Points, in no order, along strands that fork, close into loops and pass close to each other.
Two points are linked if the straight distance between their rows is under 96.9. Some points are linked to none.
z800: [  1   1 -14   1  18 -45  35  22  10 -12 -63 -25 -24  16 -27   1  15 -28
  -9  16 -31  -6 -18 -41 -28 -38]
z759: [-34  26  -1  33  -8  73   8 -23 -35  16 -14  47  -4 -40  52  -7  -2  25
  39  11   6  15 -25  46 -30  -4]
z558: [ 35   2  32  15  33 -14   9   1 -50 -40 -14  43 -41  39  -4  -2  -6  -8
   2  21  36 -17  76 -43   3  -5]
z295: [-38  38 -19  17  -2  46  18  -7 -16  39 -25  14   6 -48  51 -22 -18  19
  43  19   5 -14 -44  78 -32   2]
z298: [ 30   7  44 -13  24 -40  13  20 -51 -31  23  33 -21  26 -11   9 -29  -3
   5  20  24 -12  69 -17  15  -4]
z280: [-27  33 -11  -1   9   5  30  25 -23  28 -33  -2   5 -35  34 -18 -20  19
  40  37   3 -31 -48  73 -32   6]
z361: [ 36 -17  13   7 -20  47 -44 -15 -18  24  -6  31  22  -1  18 -36 -28  41
  34   3  16 -39  51  39  66  57]
z888: [-15  49  20 -34  19 -17  14  29 -55  12  39   6  21 -25  35 -15 -37  45
  25   5  29 -23  -4  92  -9  52]
z808: [ 10  -4 -10 -28 -43  26 -41   7   5  24   2  37  -5  15   2 -26 -53   1
   7  -5   1 -17  25   9   4  -9]
z467: [-10 -13  -4  18  26  -7 -10 -21  14  21  -9 -31  19 -24  15  -9  11  21
   8  18   8 -30 -28  33  26  33]
z403: [ 18  -3  24  -4   2  31 -27 -20 -36  15  21  41  17   5  25 -19 -34  36
  23  12  17 -19  43  46  51  44]
z396: [ -4  54  44 -26  37 -45  46  52 -53 -17  54  20   0 -17   6  13 -19  14
  16   1  24  -1  13  37 -31  26]
z913: [-35   3   2  25  -5  75  -4 -56   3  20  18  22  15 -36  31  20  24  10
  12 -40  10  62 -21  12 -14 -11]
z343: [ -7  53 -45  -8 -56  68  15   4  -7   2 -31  42 -45  -9   1 -11 -32 -54
   7  -6 -31  23 -18 -13 -52 -65]
z959: [ 15 -10  -5  30 -49  73 -36 -63  64   0  18  -3 -14 -15   2  28  40 -43
 -10 -30 -17  47  -8 -61  20 -40]
z310: [ -7   9   4  30 -21  89  -1 -33 -16  16 -16  58 -10 -27  33  -2  -6  14
  28  10   8  15   1  17   0 -18]
z190: [ 33 -25   0  30 -11  38 -46 -25  -5  14 -30   5  12  -7  22 -46  -8  41
  33  23  22 -54  19  30  57  60]
z26: [-13 -54  -1  42  41  -9  -3 -50  36  -3  11 -45  14 -11 -17  33  64   9
 -17   4 -12  19 -32 -33  19  -1]
z957: [ 27 -19  17  28  21  -1  -4 -18 -17 -20 -28  20 -24  20 -10   3  13   5
  -3  19  38 -30  46 -44  16  -8]
z914: [  0  -9  17 -11  40 -85  52  23  15 -21 -47 -53   1   6 -35  10  59   7
 -24  20 -25 -12  -9 -21  13  -1]
z441: [  9 -28   6  -3 -29  40 -41 -35  42  22  33  24   5   6   4   3 -14  -5
  -6 -24   5  23  22 -21  27 -18]
z62: [-19  27  20   2  26   2  12   8 -50  -2  23  18  15 -25  37  -4 -17  49
  30  22  17 -18  -2  66   3  44]
z394: [-22   3 -32 -36 -26 -40 -13  46  18   8  -8   0 -15  37 -17  -4 -36 -42
 -24  -9 -46  10  -4 -13 -24 -14]
z910: [  5 -36   9 -12 -31  17 -46 -31  60  23  67  -3  24   7   1  11 -12  -1
 -16 -46  -4  38  21  -9  39   2]
z282: [  0  47 -37  12 -41  59  21  -2 -19 -20 -35  47 -56   3 -10   8 -15 -61
   3 -14 -28  38  -6 -37 -48 -71]
z284: [ 10  34 -31   8 -36  19  24  34 -22   6 -87  30 -39  -6   0 -26 -30 -30
  26  30   3 -41 -22 -11 -51 -42]
z189: [ 28  16 -13  16   1 -29  42  41  -7 -38 -91   0 -52  37 -22 -26 -19 -49
  -1   9 -13 -22  13 -59 -49 -53]
z639: [ 25 -46  -8  44  26  -7 -12 -33  26  -9 -43 -37 -21   2 -19  -3  48  13
 -16  21  17 -48   4 -50  23   4]
z59: [ -5   3  20  13  12  10  -2 -18 -30   2  28  30  10  -3  19   6 -14  19
  15  12  12  -7  25  41  21  22]
z945: [ 31   3 -17  30 -82 100 -47 -63  87  26 -24 -21   1 -33  20 -20  34 -32
  19 -17 -22  13 -40 -30   8 -34]
z611: [ -1 -14  28  -3  60 -87  58  24  -1 -38   8 -43  18   8 -36  39  57  14
 -19   9 -11   8  -4 -15  13  16]
z852: [ -9  -8   2  -2  20 -27  12   3  -2   6  -6 -29  12  -3  -9   6  12  12
  -4  17  -1 -15 -14  10  10   3]
z225: [ -7  49  47 -17  53 -42  40  43 -55 -35  54   4  13 -25  27  17   8  51
  18   1  34  -9   1  53 -15  58]
z105: [  6  23 -53   0 -64  47  -7  24  -2  10 -69  38 -41   3 -12 -33 -42 -46
   9  13 -19 -20 -27 -23 -46 -49]
z679: [  8 -47   1 -41  -2 -56 -47  -9  18  -6  62 -20   9  42 -29  19 -19 -18
 -48 -32 -15  10  49 -41  49  19]
z605: [-35 -31  -3  17  58 -44  42 -10  19 -25  -2 -70  52  -8 -29  44  98  37
 -23  12  -9  30 -45   3  -2  20]
z806: [-27  52   3 -13  14 -32  40  48 -24  25 -14 -15  18 -36  26 -16 -13  30
  28  25   6 -35 -44  82 -26  22]
z529: [ -6  19  38 -12  53 -65  56  42 -31 -42  36 -49  46 -16  -4  30  53  64
  -4  -5  28  -6 -27  49  15  80]
z943: [ 21   7 -25  10 -92  89 -56 -30  85  34 -11  -4   5 -20  16 -19  -2 -29
  12 -32 -27   8 -36 -13   4 -30]
z290: [ 13  21 -27   3 -24  34  10  10 -12 -32 -38  46 -56  35 -19  -9 -29 -73
  -7 -12 -24  27  26 -59 -35 -66]
z29: [  5 -24 -18  11 -16  23 -28 -21  38  12   3  -1  -7   6 -13   2   0 -14
  -8 -10  -5  12   9 -37  16 -26]
z748: [-12  28  40 -17  54 -51  32  20 -51 -37  44 -35  32 -16  23  12  17  58
   6   5  26 -15 -22  61  27  83]
z169: [  3  -6  -1 -14  27 -65  31  30  10  -8 -40 -34  -2  11 -31  11  23 -14
  -8  24 -20 -20 -12 -26   3  -7]
z335: [-27 -53 -12  35  48 -28  20 -34  29 -10  15 -58  46 -16 -24  46  99  28
 -33  -5  -9  51 -41 -26 -14   1]
z121: [ 30 -29   4  40  17  -3 -13 -31   3 -17 -43  -7 -27  18 -14 -11  31  20
  -4  19  34 -48  35 -52  17   0]
z525: [ 23 -17 -19  52 -45  84 -47 -77  72  29 -27 -35  -4 -46  36 -21  52 -16
  16  -4 -17   1 -40 -24  15 -15]
z538: [-10   9  27 -28  12 -24   9   5 -43   5  45   5  15   6   1  12 -19  17
  -5  -4  16   0  26  26  13  25]
z906: [-12  37  15  -5  11  13  40  27 -46 -28  33  63 -28  11  -3  19 -34 -44
   5 -21   5  67  23 -14 -55 -53]
z350: [-22  -8 -13 -65 -29 -18 -36  22   4  27  52   3  25  15   3  -7 -62   6
 -19 -33 -10  10  16  38  12  16]
z715: [  3 -50   3 -22 -13 -15 -57 -29  58   8  80 -20  20  22 -10  19  -4  -2
 -36 -42  -8  32  30 -25  51  15]
z401: [ 21   4 -22  14   9 -21  33  21   2 -21 -91 -11 -42  20 -27 -13  10 -43
 -11  20 -17 -22 -10 -55 -42 -54]
z815: [-32 -16 -18 -47  12 -58  -7  30  19   4  36 -30  24  35 -31  10 -13 -21
 -43 -25 -31  41 -11 -17  -9   2]
z432: [ -6 -17  32 -11  55 -63  23  -2 -20 -34  50 -28  18  14 -31  42  23  13
 -24  -5   9   7  21 -14  31  27]
z687: [ -7  38  -2 -18 -17   3  17  39 -26   0  -9  46 -33  13  -2  -6 -52 -33
  10  13 -12  10   0   6 -49 -35]
z250: [ 29  13 -14  19  -6   0  17  21 -23 -37 -55  32 -57  48 -20 -19 -27 -64
 -15  -5 -12  10  40 -56 -46 -60]
z575: [ -3  19 -22  21 -14  31  17  11 -18  15 -68  23 -32 -16   8 -18  -6 -12
  30  39   2 -36 -28   6 -37 -33]
z696: [-20 -15  10  12  65 -45  58   7  -6 -39  18 -60  46  -6  -6  45  92  62
 -12   0  16  27 -37  15 -11  44]
z997: [-26   4  22  -8  65 -60  61  36 -18 -33  25 -59  51 -13 -12  32  73  63
 -15  -8  20  16 -32  33  -6  60]
z208: [-16  -7 -36 -44 -60   1 -45  35  29  20   1  28 -21  28  -3 -10 -52 -37
 -26 -25 -44   9  -3   2 -23 -11]
z119: [ 13 -48 -12  37  24   4 -15 -51  42  -2 -16 -34 -18   1 -19  12  53 -13
 -25  11  -4 -10 -18 -60   9 -22]
z954: [-32   3 -20 -41   0 -57   9  39  11  -2   2 -18   8  25 -19  13 -14 -26
 -34 -12 -35  31 -14  -8 -27 -14]
z593: [ 22   7  48 -37  36 -65  17  20 -61 -43  56  22  -2  34 -19  23 -29 -16
 -14  -8  16   8  66 -15  19   6]
z479: [ -5  -1   4 -48 -23 -13 -16  17 -17  22  30  28  12   7   5  -8 -59   2
  -1   2   1 -15  33  26  17  10]
z259: [ -9  42  21 -18  14 -17  35  34 -43  -7  22  37 -12  -7   8   0 -33  -6
  20  15   6   6  10  26 -42 -17]
z855: [-37  -8 -20 -41 -21 -12 -23  13  31  22  55  -7  18  20 -13   8 -26 -10
 -36 -51 -16  41   3   2 -12  -1]
z522: [ 31 -26 -16  11 -74  69 -61 -24  71  38 -11   7  10  -8  15 -45 -12  -5
  22 -13  -2 -14  -4  -9  20  -7]
z774: [-20  56  18 -39  32 -44  30  53 -42  14  26 -30  44 -30  16  -5  -5  47
  13  -5  24 -15 -42  87 -17  52]
z24: [-27 -37 -20 -10   6 -14 -28 -20  42  36  47 -59  44  -4 -10   1  12   7
 -24 -17 -15  18 -25  14  25  18]
z616: [  7 -35   1 -14  -7 -23 -29  -7  17   1  26  -3  -6  36 -22  13 -20 -25
 -27 -14  -6  16  31 -39  23 -11]
z186: [ 38 -30 -14  76 -47  88 -52 -68  60  16 -50 -15 -11 -27  24 -44  49  -3
  22   0  11 -20 -16 -32  23  -2]
z738: [ 12 -28  -4  28  13   9 -26 -25   2  10 -32 -35  13 -18  18 -21   5  29
  17  32  13 -48  -4  25  45  42]
z6: [ 47 -38  -4  41 -51  62 -54 -37  53  28 -15  -2  10  -9   4 -44  15   3
  21  -7  14 -22   6 -25  33  10]
z476: [-15   3 -29 -35 -47  17 -28  19  20  31  13  33 -12   9   5 -11 -52 -22
 -10 -22 -17  12   1  17 -16 -23]
z267: [ -1  19 -14  26 -24  60   0 -20 -14  18 -38  50 -25 -21  15  -8 -10 -12
  22  26   4  -3 -11   0 -14 -36]
z213: [ 14  -5  48 -31  42 -64   8   3 -50 -39  68   1  12  20 -19  40  -7   7
 -24  -7  25   4  41 -12  42  31]

A piece is two or more points that can be reached from each other along the links. Count, over all rows, the pieces, the separate loops (a circle has one, a figure eight two, a Y none), the forks (points with three links) and the tips (points with one).
pieces | 3
loops | 4
forks | 3
tips | 1

A fork is a point with three links, a tip a point with one. Leave the first point through the second and follow the links. Name the first fork or tip that comes.
z280 / z806 | z59
z593 / z213 | z169
z696 / z997 | z687
z954 / z394 | z479

Name the points in between on the shortest way along the links from the first point to the second, in order.
z280 / z290 | z295 > z759 > z310 > z267 > z575 > z284 > z105 > z343 > z282
z290 / z611 | z250 > z189 > z401 > z800 > z169 > z914
z298 / z335 | z558 > z957 > z121 > z639 > z119 > z26
z774 / z852 | z888 > z62 > z59 > z403 > z361 > z190 > z738 > z467
z748 / z26 | z529 > z997 > z696 > z605 > z335
